A landscape with many peaks, sampled at points; each row gives a point and its height.
From any point a climber steps to the highest of the 5 points nearest to it. It stops when none of these is higher. Distance is the straight distance between rows; heights are no part of it.
J_513 (h 4.50): [153 220 128 168 164 139 158 163 121 161  97  99 116 105  78 113 100 109
  93 159 141  88 127 124 126  78  96 111 154 159]
J_504 (h 7.12): [141 134 128 103 154  94 126 122 121  90 161 138 169 115  33 105 128 166
 154 137 111 145 106 159 160 155 133 139 147 153]
J_712 (h 1.84): [156 122 142 109 143 145  79 125 136  75 141 110 162 125 125 149 164 157
 167 133 148 158 148 117 142 138 129  94 142 130]
J_648 (h 3.92): [115 105 169 121 100 124  79 134 109 126 124 114 147 123 173 181 183 154
 153 117 120 153 141 127 113 124 173 115 124 124]
J_245 (h 5.41): [ 91  77  91  59 132  88  59 107 112 102 122 163 143 111 147 141 164 181
 128  89  80 170 106 150 118 202 158 137 132 123]
J_795 (h 9.11): [119 106 148 111 102 126  66 133 124 111 129 111 146 115 159 179 185 167
 146 137 128 170 129 129 132 141 162 109 125 129]
J_922 (h 5.21): [124 141 154 129  76 121 107 122 100 162 103 151 126 148 182 177 153 127
 154 108 146 132 148 140 129 108 169 136 128 125]
J_611 (h 5.51): [ 79  79  89  64 142  99  57 111 111 104 115 163 145 106 143 152 160 174
 134 106  87 164  97 139 120 204 146 124 134 123]
J_140 (h 4.74): [108 178 136 169 151 144 156 147 127 160 142 129 138 115  95 114 124  80
  63 152 152  99  97 125 104 105 127 118 123 139]
J_639 (h 9.15): [ 82  72 116  75 135  97  51 108 126 100 130 140 144 102 144 156 173 179
 141 115  86 175 100 135 118 192 158 124 116 120]
J_51 (h 4.20): [108 146 171 142 148  95 139 172 123 123 144 111 151  75  72  95 130 129
  95 184 148 121  95 124 154 144 154 114 123 148]
J_143 (h 6.71): [138  96  98 226 119 162 138 133 173 122 145 107  66 169 119 123  98  83
 100 160 129 110  85 125  98 133  86 138 116 121]
J_783 (h 3.84): [126 166 170 158 162  93 152 178 126 135 121  85 142  56  85 107 120 134
 100 192 160 117 113 110 151 121 142  98 123 143]
J_174 (h 6.46): [141  84 101 231 106 168 153 146 168 118 144 102  61 178 136 124  97 103
 104 160 134 119  94 130 111 126  82 141 112 107]
J_894 (h 3.16): [131 156 147 122  81 142 115 125 113 138  88 164 122 161 194 167 128 109
 152 122 142 127 161 141 129 106 151 114 140 129]
J_173 (h 7.56): [142 123 127 114 103 117 149 117 151 112  84 162  73 166 189 125  92  83
 143 140 117  89 130 122 127 130  96 129 127 138]
J_337 (h 7.72): [127 123 127 168 142 163 172 111 149 141 151 142  87 167 112 120  91  68
  98 127 129 103  91 123  86 128  92 148 105 121]
J_135 (h 6.44): [139  98 106 213 122 158 154 117 165 126 134 117  67 171 117 117  90  85
  96 149 134 113  89 127  97 140  79 147 108 120]
J_595 (h 4.83): [100  91 147 104 122 110  51 129 124 104 119 118 146 120 153 171 185 162
 150 127 118 172 121 127 114 164 163 106 124 119]
J_882 (h 4.44): [117  51 131  66 100  81 108  92 113 150 141 117 136 120 166 123 158 187
 157  81  88 151 173 115 145 111 165 152 129  80]
J_764 (h 5.81): [112 159 157 156 146 130 180 144 122 152 166 122 147 109 100 110 126  85
  69 133 130 117  86 129 132 102 138 129 114 131]
J_277 (h 3.58): [139 120 123 136  47  85 104 103 109 169  99 177  92 192 185 144 122 106
 150 134 154 110 128 133 108 124 132 146 113 155]
J_548 (h 4.15): [148 152 131 110  92 126 134 116 117 121  88 181  94 168 196 143 105  97
 137 132 140 105 152 130 119 110 136 122 136 141]
J_992 (h 7.47): [150 114 146 105 160 102 146 129 135  75 171 129 165 120  60 104 132 154
 150 126 111 147 116 158 167 145 134 138 133 144]
J_433 (h 5.09): [100  64 119  70  86 102 132  79 103 192 125 112 139 116 192 102 140 145
 164  74 132 121 206 121 136 107 146 156 132  96]
J_205 (h 4.14): [153 159 157 112 126 161 117 133 133 104 124 135 147 127 165 163 155 128
 160 116 139 141 166 126 145 102 134  96 137 134]
J_237 (h 5.52): [118 194 103 188 140 151 135 136 144 138 120 121  99 148  93 111 101  85
  82 175 147  79 109 141  93  96  81 132 156 164]
J_412 (h 4.11): [120 150 111 176 147 161 158 127 137 153 146 134  92 153 107 123 103  66
  97 135 142  98  86 120  82 123 111 142 112 135]
J_629 (h 6.19): [111  82 124 113  75 106 138  84  90 213 110 136 114 147 187 130 131 145
 155  79 141 130 157 126 115 113 148 160 109 117]
J_81 (h 3.74): [126 133 157 120  89 140  88 127 115 134 113 128 147 135 181 173 171 137
 147 123 139 152 153 128 123 116 175 105 129 126]
J_817 (h 4.57): [114 144 129 143 146 162 165 119 136 152 157 148 110 148 116 116  99  67
 100 117 128 122  97 122 100 119 121 143 103 129]
J_794 (h 4.38): [114 139 180 144 146  96 150 161 121 121 156 105 157  76  70  96 136 125
 100 166 134 129  97 131 157 135 155 120 114 143]
J_579 (h 6.64): [168 123 140 108 153 142 129 126 134  68 171 120 174 121  94 126 151 149
 168 117 128 164 141 128 170 124 124 107 143 133]
J_622 (h 2.43): [131 120 113 137 139 161 180 104 152 126 131 138  74 159 147 124  82  74
 116 113 115 107 104 114 112 131 100 142  98 107]
J_858 (h 3.06): [153 174 157 160 168 107 156 174 132 137  93  82 137  47  78 101 110 149
 116 173 145 119 113 103 162 122 126 100 148 142]
J_891 (h 2.99): [100  68 125  45  88 100  91 116 116 170 131 134 138 130 186  82 173 150
 163  84 149 115 246 121 149 103 156 141 144  98]
J_60 (h 7.93): [152 123  88  91 171 140  90 103 108 106 138 137 190 135  57 120 121 190
 170 135 151 140 138 134 121 198 126 124 155 140]
J_801 (h 8.06): [108  99 149 112  76 111 121 102  85 190 114 128 135 146 180 158 148 143
 151  92 126 141 142 138 113 114 170 154 111 110]
J_716 (h 6.43): [126 145 101 205 131 152 138 123 132 142 146 127  82 170 101 114  99  86
  79 154 150  96  82 130  78 128  94 140 135 152]
J_655 (h 3.82): [ 74 104  80  42 166 153  66 137 119 127 104 157 188 105 103 141 144 167
 127 118 135 142 143 126 123 236 133 136 117 145]
J_109 (h 4.99): [107 165 127 174 149 155 150 131 120 159 146 133 118 133  98 121 118  71
  73 158 152  87  92 131  91 107 118 138 133 139]
J_152 (h 5.31): [149 146 120 112 107 141 141 116 130 110  88 181  94 162 195 136  97  87
 142 127 127 103 144 129 125 104 112 117 141 128]
J_22 (h 6.29): [152 137 150 106 138 146 169 125 141 103 159 138 151 126 123 119 123 113
 134  96 112 140 133 122 161  97 138 119 115 125]
J_366 (h 6.14): [117  96 120 125  71  98 131  80  78 213 103 132 106 161 174 139 130 122
 171  90 148 127 146 140 115 122 135 155  93 137]
J_511 (h 2.24): [ 77 102  74  40 152 112  59 123 115 103 115 175 162 112 138 144 161 171
 131  92  93 161 117 143 115 228 152 149 120 137]
J_815 (h 3.68): [129  60 101  60 109  65  73  91 117 117 138 145 137 123 150 132 158 189
 158  74  71 158 147 123 140 149 165 141 137  96]
J_832 (h 6.84): [ 93  86 114  87 150 116  45 118 118  97 121 126 148 114 135 157 172 166
 146 116 108 165 106 131 114 201 144 108 120 125]
J_857 (h 7.77): [137 145 124  94 122 149 154 107 143 113  96 160  98 165 183 128  90  84
 148 112 123 109 156 125 122 115 109 123 129 125]
J_709 (h 4.24): [ 81 107  76  52 168 155  53 128 120 117 106 158 180 115 122 150 157 176
 128 125 140 159 132 124 115 238 135 125 121 129]
J_506 (h 4.52): [106  62 143  81  96  95 112 109 104 160 129 106 138 123 171 147 161 176
 144  78  92 159 154 129 120 111 179 160 123  90]
J_890 (h 6.21): [124 204 111 179 159 147 152 144 141 153 108 117 100 128  80 113 100  91
  86 169 149  76 135 140 111  88  75 126 163 158]
J_388 (h 3.25): [134 157 142 124  82 122 110 123 107 145  89 168 109 170 200 156 120 103
 147 127 149 111 147 137 113 108 150 124 137 140]
J_393 (h 5.40): [ 84  86  92  68 158 111  38 126 110 103 124 152 156 105 125 158 159 162
 143 113 111 153 107 131 110 221 144 121 116 136]
J_695 (h 3.93): [103  71  78  52 126  73  64 100 114 111 131 160 140 112 145 141 145 194
 136  82  65 160 125 147 126 189 154 142 145 105]
J_987 (h 3.69): [128  90 111 177 129 152 163 120 164 114 135 126  46 162 144 127  83  78
 119 142 106 108  88 110 105 141  83 141  94 115]
J_230 (h 5.99): [152 117  92 249  89 160 143 150 179 108 153  99  80 184 137 123  98 105
  84 180 144 112  90 147 120 123  83 145 130 124]
J_978 (h 5.32): [137 131 131 111 142 163 172 108 150 116 121 159  85 162 165 114  86  66
 133 109 101 110 133 109 120 119 104 129 111 112]
J_354 (h 2.32): [171 186 154 177 168 113 172 171 117 138  89  89 132  48  75 104 101 160
 114 163 142 116 117 100 172 110 108 108 150 134]
J_160 (h 4.79): [106  72 150  89  86  94 127 101 100 175 123 106 141 118 170 140 158 177
 147  80  99 150 157 121 124 113 168 153 120  86]
J_274 (h 0.40): [127 110 125 110 146 138  65 122 130  86 121 114 162 107 121 160 170 165
 160 141 140 162 137 117 133 150 130  91 129 133]
J_29 (h 4.86): [126 186 112 200 142 155 143 142 156 114 115 122  75 148  79  99  97 103
  86 181 145  77 114 150 107 104  62 144 172 172]
J_441 (h 4.16): [130 188 161 162 159 116 148 176 120 148 115  93 143  62  85 109 122 119
  88 181 158 105 118 115 144 109 132  94 131 148]
J_138 (h 6.38): [127 149 101 221 126 154 144 139 158 117 141 125  84 167 101 109 102  92
  80 178 151  83  85 136  78 125  86 142 152 153]
J_770 (h 6.31): [162 117 129 105 155 129 104 112 130  73 154 122 173 121  74 118 153 165
 177 117 140 162 144 140 149 144 122 108 149 137]
J_984 (h 4.09): [115  45 117  60 103  74  89 102 119 133 129 123 127 121 156 124 161 189
 157  74  82 157 172 113 151 128 168 138 130  75]
J_249 (h 4.01): [151 108  99  95 173 142  81 106 116  89 139 130 182 127  59 131 138 186
 171 131 144 149 141 137 139 184 122 116 151 136]
J_754 (h 8.05): [166 115 131 110 155 123 134 115 132  67 162 123 182 123  63 108 141 167
 162 122 124 158 127 146 161 141 127 135 143 140]
J_616 (h 4.91): [129 111  83  72 174 157  63 118 105 105 117 144 196 127  84 143 132 179
 153 136 158 142 142 128 125 219 132 116 135 129]
J_697 (h 5.67): [115 137 161 121 148  74 130 152 144 106 152 126 162 104  47  77 127 147
 134 158 114 139  84 155 177 150 152 146 110 158]
J_3 (h 5.68): [114 198 134 173 149 143 152 153 120 164 124 113 127 109  95 116 107  81
  78 165 156  85 106 128  92 101 112 116 139 151]
J_603 (h 2.54): [ 97  69 117  43  96 108 109  94 102 184 127 124 148 118 208  79 141 150
 169  84 153 111 229 125 141  99 135 140 140 109]
J_838 (h 6.62): [120 110 132 131  64 104 119  96  79 191 103 138 117 164 182 155 145 133
 141  89 135 132 140 154 112 112 168 161 104 125]
J_18 (h 6.39): [112 145 155 116 161  80 132 146 125  96 154 137 161 104  43  84 118 149
 142 151 113 142  90 161 168 163 138 146 126 160]
J_555 (h 5.11): [102  68 121  63  83 107 133  77  90 193 115 120 128 128 188 106 136 146
 170  71 133 127 201 116 122 110 141 163 122  96]
J_118 (h 6.65): [154 143 144 108 145 161 179 129 140 104 169 145 149 124 116 117 130 103
 130 108 108 145 120 115 156  95 123 119 113 115]
J_847 (h 5.55): [162 136 147 112 135 148 177 121 146  86 167 129 163 120 107 119 129 120
 134  98 128 150 140 121 167 107 128 120 118 116]
J_523 (h 4.77): [114 145 165 126 146  84 146 157 136  99 168 109 155  94  69  88 134 132
  99 155 120 141  95 141 154 139 156 130 102 144]
J_57 (h 4.18): [150 124  88 252  87 161 139 168 188 100 149 100  83 186 136 120  98 109
  77 180 137 102  93 163 129 102  74 135 157 127]
J_935 (h 5.13): [153 136 151 110 142 128 174 132 145  84 182 129 176 122  89 105 137 131
 130 112 116 153 116 135 164 105 145 123 119 125]
J_676 (h 4.13): [106 161 171 150 150 105 148 171 127 132 145  98 155  65  74 100 126 126
  96 180 151 118  96 121 154 129 154 108 112 147]
J_279 (h 4.98): [133 137 134 130  58 103 105 117 103 160  82 172 105 175 189 151 123 104
 154 123 152  97 148 133 113 118 141 135 127 140]
J_786 (h 5.34): [125 109 109 187 123 162 162 116 155 131 143 131  67 159 121 115  93  75
 105 136 123 102  90 114  91 142  95 144 102 125]
J_248 (h 4.66): [172 141 147 105 127 159 143 134 139  90 136 134 154 129 158 141 139 128
 158 113 130 144 168 122 154  97 130 112 129 117]
J_760 (h 6.47): [152 134 146 112 142  99 158 128 136  90 176 124 175 119  71  98 138 141
 133 117 114 143 108 142 166 121 133 133 117 145]
J_588 (h 4.10): [122  52 127  51  92  80 103 105 124 154 128 126 149 122 167  97 151 182
 152  81 102 138 209 110 139 106 161 137 135  79]
J_435 (h 6.25): [ 95  76 143 107 104  92  86 122 108 129 131 117 142 111 157 170 185 171
 143 110  93 170 127 134 117 139 178 137 115 103]
J_991 (h 2.27): [137 158 147 119  97 134 126 124 119 125  96 170 124 154 192 160 124 103
 143 115 139 119 160 133 131 101 149 114 140 121]
J_67 (h 8.76): [126 196 144 169 140 132 171 164 119 157 124 111 130  93  90 114 118  99
  76 171 158  93 118 121 115 106 121 106 124 150]
J_643 (h 4.43): [101  63 136  75  93  85 115  99 103 151 142 104 137 116 173 141 169 177
 150  74  79 162 155 115 142 116 175 150 127  89]
J_807 (h 6.18): [113  79 147 112  73 109 124  91  85 194 118 116 133 129 173 151 146 140
 151  79 117 141 153 130 116 109 181 162 109 105]
J_182 (h 3.80): [146 153 138  99 138 168 165 117 141 102 140 154 125 136 146 128 107  92
 137 102 124 123 145 115 139  92 125 122 125 110]
J_928 (h 4.02): [142 199 154 168 159 123 161 170 120 155 109  99 144  69  88 106 118 121
  99 179 160  94 119 119 135 103 115  90 123 148]
J_332 (h 5.36): [127 132 161 122 138 115 169 146 128 115 182 118 167 114  82  97 145 118
 106 121 115 149 105 135 164 118 147 134 114 133]
J_345 (h 6.66): [ 96  69 121  76 113  81  62 106 120 109 133 132 134 122 152 152 169 187
 134  94  72 181 119 139 114 160 167 142 122 101]
J_439 (h 1.72): [179 203 143 189 181 109 188 178 121 157  96  90 123  71  72 113  79 146
 118 136 122 115 122  97 165  88  89 122 149 140]
J_647 (h 3.43): [110  60  92  52 123  59  70  98 121 106 139 158 143 126 154 128 153 198
 142  73  61 170 126 121 125 171 146 140 146  94]
J_71 (h 2.45): [147 229 115 166 173 132 175 167 142 165  90 112  94 116  66  98  71 116
 106 134 120  99 134 118 142  80  70 124 146 139]
J_164 (h 6.50): [132 139 156 118 140 137 184 145 127 120 182 126 163 114  96 105 128 102
  88 113 111 143 102 125 155 107 139 133 105 126]
J_181 (h 3.75): [105  95 134 103 136 133  46 129 123  97 125 115 143 119 139 178 180 162
 154 135 139 160 129 123 121 165 146 108 127 129]
J_865 (h 5.08): [ 99  66 150 102  86  96 100 110 105 152 128 108 137 124 171 162 166 171
 145  87  95 168 143 126 124 123 183 153 117 101]
J_673 (h 3.34): [152 129 151 115 130 155  81 126 134  80 128 119 158 114 134 168 167 152
 167 129 143 163 148 114 143 137 132  91 136 129]
J_142 (h 7.26): [ 91  67 115  69 123  85  60 111 124 107 138 125 141 124 158 157 162 188
 134  99  77 169 107 136 118 183 154 125 125 109]
J_844 (h 5.44): [138  63 103 185 111 147 172 128 169 110 116 100  45 157 161 128  83  86
 126 150 101 122  98 115 118 135  66 137  90 102]
J_33 (h 3.38): [160 117 129 104 149 146  99 115 142  76 142 120 166 126  99 135 150 172
 175 130 150 152 135 117 147 138 120  95 140 124]
J_286 (h 1.81): [149 109 111  97 171 141  78  99 120  83 137 121 178 123  90 144 140 168
 174 137 149 151 147 128 140 172 119 101 140 134]
J_752 (h 8.29): [146 118 115 117  82  98 131 118 136 122  85 166  63 184 199 121  97  96
 139 159 125  86 140 131 121 119 105 125 134 142]
J_376 (h 6.48): [121 144 155 120 155 124 181 149 128 133 181 130 170 114  93 105 136 100
  95 115 114 139 100 126 137 109 142 125 101 127]
J_880 (h 8.66): [143 134  94 247  96 161 129 144 160 107 148 114  80 172 112 123 101 102
  77 171 146 100  94 147 101 120  80 138 143 136]
J_998 (h 6.15): [168 120 104  95 167 121  97 106 113  80 143 124 183 130  54 129 131 177
 175 133 130 146 139 146 141 175 126 131 153 143]
J_809 (h 3.41): [144 188 163 169 161 106 164 178 126 145 107  92 146  58  80 105 108 136
  98 180 155 106 123 106 159 112 127  99 136 149]
J_107 (h 5.96): [ 92  87 109  80 150 123  39 123 128  95 127 130 148 115 132 157 171 167
 153 132 130 165 109 128 120 205 142 108 119 134]
J_833 (h 3.83): [150 149 146  97 128 155 150 122 128 111 112 170 112 149 190 140  97  84
 149 109 130 114 162 123 132 111 129 111 144 129]
J_845 (h 2.20): [164 219 135 182 176 116 192 180 124 160  92 100 108  89  73 109  73 130
 107 127 105 119 124 110 165  79  89 119 141 137]
J_527 (h 5.20): [107 109 155 121  77 119 113 131  92 170 116 126 127 140 182 178 160 152
 138 108 130 148 138 138 117 116 182 148 114 114]
J_839 (h 6.69): [142 106  98 239 108 165 146 144 167 126 150 103  72 176 123 132 111 103
 100 161 141 109  84 129 100 128  86 152 118 120]
J_275 (h 4.53): [109  59 128  58  87  78 112  95 110 154 132 101 140 120 170 117 161 174
 153  74  98 140 191 119 138 100 163 151 133  86]
J_869 (h 6.75): [166 126 141 105 141 124 149 128 136  78 172 127 165 123  81 113 137 144
 157 115 115 147 140 130 172 119 129 127 126 141]
J_423 (h 6.00): [135 211 119 179 167 151 161 148 136 158 102 115 105 125  76 113  93 104
  90 166 152  79 128 134 116  88  80 116 154 153]
J_923 (h 5.48): [104  89 130  86 132 124  50 122 117  98 128 115 150 114 145 171 177 166
 157 129 120 168 116 131 120 178 154 101 121 125]
J_487 (h 3.40): [137 154 157 117  91 151 107 129 118 125  99 149 140 136 176 177 158 133
 144 119 147 135 163 132 132 109 165 111 141 129]
J_996 (h 5.47): [100  99 112  85 151 138  42 121 124  90 123 133 158 103 128 153 159 170
 153 136 135 156 118 134 120 200 142 107 123 143]
J_739 (h 6.63): [ 93  58 126  86 104  81  86 101 126 113 137 118 135 121 156 148 163 183
 143  96  81 166 128 126 124 144 168 135 125 102]
J_510 (h 5.50): [165 135 150 114 140 147 151 122 143  75 158 124 159 126 117 135 145 141
 157 108 128 157 151 123 158 109 130 106 143 127]
J_584 (h 6.23): [114 148 127 141 148 165 183 126 119 148 164 131 137 140 105 116 112  65
  94 114 129 117  95 122 111 120 133 131  99 119]
J_781 (h 4.41): [149 140 135 105 137 172 173 116 140 112 131 152 113 144 157 116  97  75
 127  93 123 121 142 126 128 114 108 132 118 113]
J_90 (h 4.05): [107 160 165 147 147 107 157 170 116 142 148 109 160  76  80 112 136 121
  80 174 139 119 108 125 145 118 147 112 111 148]
J_949 (h 4.21): [109 174 149 151 157 128 170 163 120 151 151 115 153  93  92 108 130  94
  75 156 145 109 100 122 127 110 147 120 114 137]
J_133 (h 1.17): [139 107 128 100 152 139  57 120 125  77 130 117 161 118 104 161 168 170
 174 142 145 158 132 130 125 183 135  91 133 134]
J_169 (h 5.63): [128  90 117 129 105 121 164 113 162  99 100 134  42 161 186 118  86  88
 130 157 110 100 123 116 120 127  74 131 114 123]
J_369 (h 4.75): [107  55 135  69  89  92 116  92 109 177 133 113 140 123 178 113 145 165
 160  72 112 144 187 114 132 105 166 152 129  85]
J_341 (h 4.06): [144 221 118 167 168 127 171 166 125 161  97 102 113  86  78 111  94 118
 100 154 140  82 128 115 135  75  87 100 142 143]
J_558 (h 2.12): [133 126 120 151 143 159 178 114 140 140 149 142  93 153 135 118  88  62
 109 120 117 127  89 111  93 133 108 139 102 118]
J_55 (h 4.73): [168 138 152 110 132 145 113 129 146  91 142 130 152 125 137 150 159 146
 157 122 137 154 166 118 153 110 141  92 139 134]
J_924 (h 5.53): [106  68 127  89  83 105 134  79  93 198 117 117 136 130 186 114 132 140
 170  79 131 139 174 124 123 105 139 164 120  98]
J_524 (h 5.69): [130 173 105 216 128 149 144 144 155 108 135 124  81 157 100 116 102  95
  76 180 150  76 111 145  89 110  80 141 159 155]
J_68 (h 2.08): [ 61 102  76  27 164 148  94 145 123 115 105 183 189 107 127 146 163 173
 106  96 114 159 141 136 129 233 145 161 125 137]
J_204 (h 6.20): [148  77  91 245 102 169 153 153 175 119 138  94  69 168 142 132  96 106
 101 160 135 121  97 133 121 127  87 149 112 103]
J_459 (h 4.28): [109  98 162 121  82 115 108 124 102 162 114 122 142 137 177 172 166 149
 138  99 120 149 141 137 121 113 185 145 122 120]
J_2 (h 4.27): [122 126 158 124  85 140  97 126 108 167 109 135 137 146 186 184 160 140
 149 116 138 142 147 137 123 113 181 129 127 125]
J_416 (h 5.54): [139 225 122 174 164 141 162 155 126 164  97 117 108 103  75 105 100 105
  97 159 153  79 136 131 123  76  90 112 152 157]
J_756 (h 1.92): [146 170 146  98 100 147 134 120 140 121 100 170 112 161 192 155 117  99
 150 122 134 115 162 130 139 103 140 122 135 122]
J_256 (h 6.85): [128 147 139 116 146 157 193 126 133 134 160 146 132 134 121 107 109  74
 101  99 121 128 112 120 120 112 134 138 107 119]
J_5 (h 1.82): [176 209 151 181 170 113 175 183 128 154  91  94 115  54  67 109  84 151
 121 154 131 114 119  99 173 104 105 106 145 132]
J_479 (h 7.45): [133 148 146 108 148 148 186 136 136 130 172 142 152 131 118 110 123  92
 110  94 112 141 109 126 137 107 128 135 109 124]
J_582 (h 9.13): [112 163 138 154 144 149 174 134 124 150 164 139 132 133 103 113 113  73
  78 127 134 114  91 123 101 113 140 138 105 130]
J_640 (h 1.56): [186 205 134 202 170 104 192 180 118 150  99 105 116  66  63 111  68 157
 116 127 104 141 101  94 173  93  99 126 147 134]
J_386 (h 3.71): [107  81  74  41 135  91  68 110 113 103 120 177 150 114 148 144 159 188
 137  80  79 166 121 147 122 207 150 147 140 113]
J_316 (h 5.19): [114 156 119 182 142 163 150 130 131 156 149 125 100 154 102 123 120  63
  78 144 148  95  75 125  83 127 109 143 116 145]
J_17 (h 7.52): [132 107 107 123  93 107 144 116 155  99  84 157  55 166 199 119  92  96
 133 162 111  90 130 118 130 122  85 125 127 132]
J_367 (h 4.92): [129 173  96 213 136 148 132 141 170 106 124 114  78 155  93  94 109 101
  77 180 155  73 106 155 107 103  71 139 169 165]
J_312 (h 4.87): [104  62 115  75  92 110 142  77  91 212 117 119 131 132 188 100 127 132
 172  80 152 119 177 129 119 109 133 158 109 116]
J_259 (h 4.08): [119 160 176 136 148  96 133 167 141 127 124 103 151  64  70  95 122 137
 109 187 146 120  91 108 162 141 147 113 116 148]
J_370 (h 4.81): [112  57 127  53  94 101 112  90 117 176 129 110 139 124 180 104 148 157
 162  84 129 135 218 118 143 101 151 153 135  96]
J_911 (h 3.70): [130 102  97  90 167 146  53 110 115  83 132 129 176 123  95 145 147 169
 166 138 137 160 133 121 119 192 124  99 136 133]
J_980 (h 6.27): [114 119 138 139  68  95 115 103  90 197 101 159 116 163 179 150 127 127
 159  98 150 125 133 141 106 123 150 157 113 127]
J_581 (h 7.17): [134 124  92 235 114 162 138 134 155 126 146 113  70 169 108 119 103 101
  80 164 145  98  87 132  95 129  88 149 131 139]
J_774 (h 5.46): [130 122 109 192 140 160 153 118 153 130 155 125  74 166 117 117  91  76
 102 139 138 102  88 124  80 146 101 142 114 121]
J_415 (h 4.54): [158 152 144 105 134 176 154 133 138  98 144 148 149 133 153 138 125 107
 145  92 130 136 159 121 151  96 131 111 135 115]
J_972 (h 6.17): [116 123 144 131  62 104 117 109  91 194  96 156 123 164 180 163 122 126
 154 105 147 126 134 144 109 121 155 140 112 129]
J_165 (h 7.15): [143 116 114 115 118 131 158 112 149 109  93 161  56 160 194 122  74  85
 132 148 116  92 136 120 120 118  79 125 117 127]
J_682 (h 5.49): [115 147 160 139 143 118 173 156 121 133 169 128 155  99  93 108 145 105
  87 138 138 128  94 126 142 118 148 123 104 135]
J_11 (h 4.68): [109 101  83  82 175 143  49 122 120 103 112 140 173 115 100 144 141 173
 158 135 147 157 140 130 119 217 131 107 128 134]
J_193 (h 3.15): [154 207 133 171 170 125 171 174 129 159  99 102 124  73  77 109 101 123
 102 170 138  95 132 110 139  92  92  98 142 150]
J_288 (h 4.96): [166 109 112 106 155 139  91 103 120  77 148 117 175 125  70 125 136 166
 172 136 137 158 137 136 147 159 125 111 141 141]
J_62 (h 5.45): [121 197 115 192 146 147 143 134 133 147 128 129 100 138  92 115 101  84
  84 162 157  69 105 135  93  99  99 130 143 152]
J_437 (h 4.12): [141 134 153 114 125 150  93 140 137  93 122 122 155 125 154 160 171 151
 161 124 148 154 161 115 142 119 152  91 139 133]
J_4 (h 7.40): [164 124 113  99 154 119 114 109 127  76 161 126 182 130  56 110 125 170
 177 127 124 153 134 152 152 161 125 124 150 143]
J_21 (h 4.76): [107 158 157 146 143 132 171 161 121 144 164 117 162  95  94 108 135 104
  79 158 138 125  95 127 135 113 145 121 110 145]
J_189 (h 5.91): [124 169 114 207 133 150 144 134 134 137 140 130  96 149  98 118 112  74
  77 172 150  85  94 131  77 114 106 139 141 149]
J_977 (h 4.07): [132 151 153 116  83 142 110 133 106 145  91 154 129 147 192 171 141 121
 144 123 147 132 154 138 131 106 160 116 142 136]
J_154 (h 6.60): [131 124 124 121 127 140 163 106 159 104 100 160  69 150 180 123  78  77
 137 132  99  96 128 119 120 129  91 129 122 123]
J_465 (h 3.97): [ 76  94  88  52 154 129  60 128 121 100 107 163 167 110 131 154 155 162
 136 105 106 159 113 142 116 225 142 127 122 132]
J_8 (h 2.63): [163 209 149 170 171 123 171 175 120 160  92  91 132  62  78 114 111 133
 109 165 142 100 131 103 148  93 109  97 144 137]
J_260 (h 9.20): [139 135 131 123  71 103 115 116 121 125  85 175  79 184 202 134 103 100
 141 151 132  94 144 139 117 123 120 126 130 145]
J_679 (h 7.20): [138 128 144 112 151  92 135 135 136  80 170 128 172 120  57  99 138 157
 148 133 116 151 108 155 165 151 137 143 127 148]
J_791 (h 7.16): [ 91  81 133  80 114  95  63 115 123 110 131 114 142 110 160 168 188 186
 138 110  87 169 114 142 119 161 168 129 129 111]
J_472 (h 4.32): [151 110  85 250  92 176 143 171 179 112 151  93  78 185 142 122 102 108
  92 168 141 122  99 150 131 109  83 137 130 106]
J_96 (h 5.04): [112 146 120 171 145 157 165 131 134 162 145 132 110 141  97 124 106  63
  77 135 137 107  84 125  88 123 126 137 112 127]
J_303 (h 6.11): [135  75  99 215 103 157 159 139 173 118 120  90  41 160 158 130  94  96
 115 157 112 127 104 122 119 134  71 142 101 104]
J_269 (h 7.43): [131 208 119 168 159 146 154 149 132 156 110 112 118 120  80 115 117  90
  89 173 162  75 119 132 110  87  96 117 153 141]
J_401 (h 3.07): [159 219 126 161 170 127 180 166 128 164  88 100 101  92  77 105  85 119
 102 140 126  93 139 115 148  76  88 115 147 137]
J_956 (h 2.79): [113 114 163 130  84 119  89 124 106 144 115 127 150 131 176 179 175 148
 150 117 122 152 131 131 134 118 182 127 124 113]
J_298 (h 5.33): [127 199 112 195 153 152 142 141 151 133 109 125  75 142  84 102  80  99
  88 172 147  73 129 140 113  90  60 133 177 164]
J_395 (h 4.19): [132 137 132 117 146 162 181 115 142 134 137 146  93 150 146 122  92  65
 119 104 122 119 118 114 116 115 113 146 112 117]
J_363 (h 4.51): [135 129 153 109  95 147  82 141 125 106 116 122 144 126 170 175 177 146
 156 129 138 160 153 128 136 125 165  92 136 127]
J_427 (h 3.05): [133 102 112 163 129 165 161 110 156 128 136 121  69 161 138 121  83  63
 107 115 122 111  96 116  93 141  84 143  98 117]
J_306 (h 3.56): [158 154 142 108 126 170 146 120 134 102 124 156 138 129 167 142 130 107
 155 101 126 132 161 128 140 101 133 108 135 126]
J_567 (h 5.66): [108  74 134  94  79 108 135  85  86 206 112 117 127 128 185 128 133 141
 159  71 128 133 166 132 118 109 156 168 110 105]
J_542 (h 5.80): [136 148  91 229 109 158 134 147 166  94 134 116  81 166 109  98 102 107
  86 187 146  91  90 148 108  98  78 148 161 151]
J_219 (h 5.29): [170 147 145 108 132 163 165 127 140  94 151 139 151 128 139 134 137 118
 143 105 130 147 152 122 155  99 128 115 125 117]
J_482 (h 3.90): [122  60 124  47  94  84  85 108 125 153 130 116 136 122 180  95 169 168
 158  84 122 132 232 107 153 111 150 133 140  87]
J_591 (h 1.70): [143 225 109 174 166 131 160 159 154 160  91 112  82 111  68  95  76 103
 103 150 131  84 129 135 139  80  53 134 147 147]

Where does a climber stop that starts at each point below?
J_844 => J_880
J_845 => J_269
J_259 => J_754
J_109 => J_880
J_643 => J_639
J_987 => J_880
J_676 => J_754
J_506 => J_639
J_51 => J_754
J_673 => J_754
